Points on a hilly landscape, in no order, each with its height.
From any point a ball takes the steepest step (drop divided by distance) to one of its 2 nearest points. It stops when none of these is lower. Distance is the straight distance between rows; heights are no part of it.
sev height 456: [  8  -1  -7   6  -7  30  19   0  -6  -3  -4   6   5  -7  -9 -31   0   3
  -1  -8 -14  12]
pizu height 661: [ -1   8  24  -6   7 -20  -1  -4   2 -17  10   7 -23   1   1  -8   4  30
  -4 -17   1 -15]
Goli height 738: [  1 -15  -8  -6  28  13   2 -41  -4 -15  -8  -5  15  39 -15   1   6   9
  22 -14  11  18]
zum height 782: [-12  13   9   3  -5   0 -14  20 -15   5  16  -2   1   4  23  16 -22 -18
 -11  24   0   3]
vano height 783: [ 22  -6  -6 -15   2   9  29  -6  11  -9 -28   2  -2 -29 -26   2  22 -18
  14   0 -19   9]
Mer height 383: [  7   1  12   3  -4   5   6   7  -6  -8  11  14 -18 -12 -11 -33  14  10
 -16 -11 -12   4]
sene height 742: [ -8  21   5  19   4   5  -3  28 -13   2  27  -7  11  -4  29  17  -4  -9
  11  25  24  -2]
pimes height 817: [ -4   6  28  -5  -1 -18   3   6  -1  11  10  11  -9 -19   8   0  -1  23
  -7  -3  -6 -13]
Nuler height 646: [  9  10  16   6 -20 -11 -12  28 -10  -1  13   2 -16   4  15   9   4  -2
 -24   3  11  -4]
Mipok height 758: [ -2 -10  12  -5 -10  11  13  15   4  29  -5   3   8 -19   9   2   2  29
  -8  -8 -14  15]
guz height 690: [  0  -9   4  -9   9  10   6  -7  -3  -5 -12   5 -13  13  -8 -13  20  31
  -9 -28 -16  12]
pivam height 543: [ 14 -11  -6   3  -3   6   4  -3 -10  -5 -20   8  -7  -8 -21  -6  16 -25
 -21  -1 -24   1]
Nozas height 240: [ -9   4  16  25  26  -9 -12  -2   6  -6  28   4   6  29  16  21  17  30
  19  13  26  -4]
dav height 760: [ -6  20  11  -1  -8   6 -16  33  -9   1  28  -7 -14 -14  24  24 -14 -21
   2  32  19   2]
febus height 559: [  1   0  -4   6 -13  24  11  10 -19   9   7   5  13  -8   3 -22 -11 -14
 -10   5  -7  14]
kofug height 324: [  2   5  -8   8   2  16  14 -10  -1 -14   0   1   5  11   0 -23  -6  12
  12 -12   1   1]
gima height 470: [-17  -4   0 -16  -9  -4   1   0  -7  25   1   1  10 -27   5   0 -20 -13
  -5  13  -5  -7]
Siz height 562: [-10  -1  18   5  24  -2  -8 -11  -2  -7  15   8   1  30  11   3   5  38
   8  -2   9  -2]
Gulu height 466: [-12   6 -15  30   8  -8  -3  17   8 -13  22 -21  14  21  12   7   4  16
  27   6  37   4]
Gif height 613: [ -2   4 -18  18   6   2 -17 -13   0  -9  -7  11 -14  28   0 -24  21   2
  -5 -12   8  -2]
vug height 792: [  2 -21   2  -3  11 -10  26 -17  -6   4 -26  -5  22  10   8  23   1  -8
  13  -8   1   3]
gaba height 820: [ -6  -3   9  -4 -10   7  -5  10 -16  24  -7  -3  15   7  19  20 -23 -12
 -14  12 -12   6]
bisel height 407: [  7  -8   0 -13 -19 -13  -3   5   2   3   2   2  -9 -36 -17 -12 -14 -18
 -19  -5 -14  -3]
makas height 702: [ -1   3 -12   3  12 -14  -4 -20  15 -34   3  -2 -15  18  -8  -8  -4  17
  13 -12   7 -13]
kimab height 590: [ -4  -3  14  11  13 -19   2 -11  10   6   1   4  18  13  14  22 -12  25
  11   1   0 -16]
zuru height 569: [  9   1 -12  14 -19   4  -8   8  -5  -3  -8   3  -7  25   5 -16  11  -2
 -19 -14   7   0]
teges height 639: [ 10   1 -20  14  10  16  -4 -24  -1  -8 -24   6   0  23 -14 -17  23 -12
   3  -5   0  -3]
pazo height 218: [ -1  -2  12 -25 -27  -9 -11  18  10  32  20  -3  -2 -38  -4  -6 -11   1
 -13   9   6  -5]
Zufa height 656: [  7 -11 -10  -7  15  15  -1 -24   3  -6 -25   6  -9  28 -14 -14  26  11
   5 -24  -5  10]
Gonez height 641: [ -1  16 -33  25   8   8 -11  -5  16 -26   4  -5  -6  19  -9 -24  12   3
  20  -1  19  -3]
kom height 831: [ -4  -8  -5   3  -3  -6  11  -5 -12   6 -14  -4  18   2  11  13 -19 -13
   0   0  -2  -6]
Gepo height 640: [ -8 -13  10 -25  20  -5  14 -13   5  -4  -9  -4  -3 -10  -4  12  -8  32
   7 -18 -18   2]
Simul height 299: [  2   6  -7  -8 -23   6 -13  13  -3  -5  12  -8  -9  -9   1  -1 -38 -32
 -11  15  -5   7]
dena height 493: [-10  11 -17  23   9  -5   8   2   7 -26  18 -13   9   8   6  -8 -11   7
  24   3  20  -4]
Lelek height 528: [-15   3  17 -31  12  -4   6  -8  11  14   6   0   0 -24   1   5 -16  36
  13  -5 -14  -7]
biti height 544: [  4 -16   1 -16   0 -14  22 -10   5  -1 -26  -2  -5 -22  -8  10   0  -1
   3 -20 -14  -2]
Tisez height 515: [ -8 -15  -6 -23  -7  -7  19  -7   3  19 -20  -5  10 -32   0  11 -11 -12
   8  -3  -7   0]
Lanol height 652: [  0   8 -30  14  20  12 -10 -27  16 -33   7 -14   5  28 -18 -15  -5   9
  31  -4  19   4]
siza height 681: [-14  11 -37  34  17  -1  -9   0  -2 -26   0 -10   6  15  -8  -4   7 -25
  10  12   7  -5]
til height 709: [ -7   8 -23  21  -6   5  -8  11 -10 -13  -4 -19  11  31  12  10 -14 -21
  -4   5  12   7]
Fen height 206: [ 10  11  -6  13   0  11  -4  -9   0 -17  -4  13 -17   2 -21 -32  18   1
  -9  -1 -12 -11]
Digis height 506: [ 11 -11   6   3 -14  -1  -1  11  -8   0  -5   6 -12 -12 -17 -15  11  -8
 -34 -12 -19   8]
vis height 719: [  2   9  24   1  -8 -16 -10  19  -6  19   8  10  -1  -4  19  17  -2   5
 -17   9  -4 -12]
kadeb height 793: [ -2 -11  15  -3 -11 -19  -5  11 -12  13 -12   3  -5  -2   6  15  -4  -3
 -30  -5 -17  -3]
Panav height 391: [ -9   1  11 -30 -22   3 -23  14  13  52   9  -6   8 -13  -1  22 -12  -7
 -15  18 -13   0]
mam height 609: [  6  14 -11  14 -18  -9 -15  26  -5 -21  12  -3 -24  12   6  -5  11 -13
 -17   1  15  -3]
rovu height 452: [  6  16  23 -16 -17   7 -20  23   1  31  28   6  -2 -21  15  16  -8 -11
  -7  27  13  -9]
sar height 457: [ 13  -2  18  -3 -23 -13  -8  20  -5  -2  16   5 -16 -23 -11 -16  -4  -8
 -27  -6  -2   1]
bom height 691: [  4  -5 -16   1  22 -10 -17 -37  14 -23 -16   5 -17  26 -17  -6  14   5
  11 -12   4  -9]
Veli height 340: [  1  -8  14 -17 -22 -21  -3  12   8  20  -1  -2  -5 -37  -8   1  -9   7
 -18 -13  -8  -3]
Telun height 790: [ 18  -5 -14 -16  -9   6  25  -6   1  -2 -24  -2  10 -24 -14   2  -4 -36
  15   2 -10   3]
lave height 429: [ -9  14   4  -8 -16 -11  -3   8   7  20  14   0  10 -22  16   5 -23  -1
   6  16   9 -19]
zipi height 485: [  4   4  -1  17 -14   5   4  10  -4   2   2   0   7  23  19  -8   0  14
  -3  -6  16  -2]
nas height 524: [ -2  -9  14 -13 -18   6  -7  23   1  43   1   1   9 -20   7  13  -4   7
 -21   6 -16  10]
Kugaf height 296: [ -1  -9  10 -27 -18  -1 -24   9   4   9  12 -11 -17 -14  -8  -2 -36 -30
 -21  14 -10  14]
Nes height 683: [  4 -13  -1 -13  28  -9  11 -33   2 -24 -22   6  -9  15 -18   4  15  -1
  13 -15 -11  -7]
runep height 725: [ -3 -16   3  -8  11   7  19  -5  -1  -3 -18   4 -14 -17  -9   0  22  16
 -12 -21 -25  23]
Tubem height 674: [  2 -14  -1 -29  27   8  17 -19   3 -21 -19  -2  -8   3 -16  10  12  17
  11 -24 -19  12]
zubun height 777: [ 26   1  -4  -5   6  10  18 -14   5 -12 -37   4  -1  -1 -30  -1  37 -19
  13  10 -13  -5]
mor height 689: [-19  11 -31  30   9  -6 -13  26  -9 -19  13 -20   5  24   6   3   5 -19
  10   9  18   5]
Sinag height 660: [  3   9 -20   8  30  14   5 -40   7 -33  -5  -9  12  16 -23  -8  -4  -6
  29   3   4  -3]
konab height 314: [-11  10  14 -16  -5  -6   2  -1  17  34   8   5  12 -27   7   5 -11  21
  14   7  -3 -18]
Subor height 414: [  0   9   0   2 -10   4  15   4   1  -3   9   1   4 -11   8 -17 -19  10
  10  -2   5  -6]
Fitu height 575: [  0  -7  10  -3   1 -22   8 -13   2 -14 -13   3 -15  -5  -9  -3   3  13
 -10 -23 -14 -13]
fadi height 343: [ -5   4  17 -25 -26   3 -25  14   6  27  15 -10  -7  -6   6  15 -34 -16
 -13  22  -4   7]
did height 771: [ 19  -3  -8  -7  22   9  15 -29   3 -13 -31   3  11  23 -22  -2  34 -17
  28   0   2   5]
Tubu height 705: [-11 -12  -1   2  25   6 -12 -29  -3  -9   6   2   8  43   0  -3   2  27
  10 -10  13  11]
zodep height 752: [ -4 -26   2  -4   2   3  14   4 -12  12 -20   4  -2 -21  -2   9  16 -11
 -23  -7 -24  22]
pano height 757: [  4 -15  -5   2  22   2  21 -31  -7  -9 -21  -2  21  27  -6   5  14 -13
  19 -10  10  11]
Dabon height 678: [ -7   7   1  16  11   3 -13   0  -6  -8  14  10 -16  27  16 -20  25  16
   1  -7  25   2]
povu height 413: [-17  -3  -7  22  21 -10 -13 -13  10 -16  24 -11   7  34   3   7   2  28
  25   4  29   8]
vari height 342: [  5  12 -12   3 -24   4   2  18  -2  -6  15  -5   3 -14   9 -12 -26 -14
   2   9  10  -3]
sibis height 567: [ 21 -16  -6 -14  -7  17   5   4  -8   2 -19  -1  -1 -17 -22   4   2 -44
 -15  11 -24  18]
rodu height 560: [ 15   5 -16  13 -12  -4 -14  -4  -4 -19 -18   4 -17   6 -22  -5  13 -28
 -25   4 -12 -14]
molob height 553: [  2 -22  -8 -26 -14   7   4   7  -5  18 -10  -7   2 -28 -10   6 -13 -31
 -14   4 -15  19]
sep height 428: [ -8   3  10  26  14 -21 -11   6   3   0  13   5  10  24  23  25   6  15
   2  10  12 -15]
teru height 627: [ -3  11 -21  21  -4 -10  -9  17   8 -23  11  -4 -16  16   6 -11  15   2
   6  -3  25  -8]
zitop height 626: [ 1  3 12 12 -6 12  5 13 -6 25  0  3 27 11 22  6 -9 16 -1  2  0  1]
zogi height 671: [  0   9 -23  22  13   2   7 -19   2 -26  -7  -2   6   5 -11  -8  -3 -17
  14   4   2 -12]
Gafer height 712: [-4 18 18 18  7  8  3 12 -7 14 20  7 21  3 29  9 -2 11 10 15 15 -7]
Vap height 570: [-17 -12  -1 -24  -5   0  14  -5  17  35 -15  -8  10 -38   2  20   1  18
   5  -2 -11   6]
Deri height 359: [ 11   9  26 -13 -20  -5  -6  19   1  18  28   6 -12 -37   9  -3  -4   0
  -6  12  20 -10]
lir height 765: [  6  20  29   1   3  10  -1  14   1  32  22  18  11 -14  23  12   6   9
   7  16   5 -12]

Where does a ball stop that starts at each point below?
til => mam
mor => mam
vano => Nozas
kom => Nozas

Call two points neighbours if one is among the 2 nearest of the other. Go from one point of each pair to the other, from neighbour to neighbour, staying as low as possible. Name the highest point that can't be avoided.
pazo / Fen => Digis
Fen / konab => sibis
zipi / pazo => Gif
konab / mam => Dabon
Kugaf / kofug => Subor
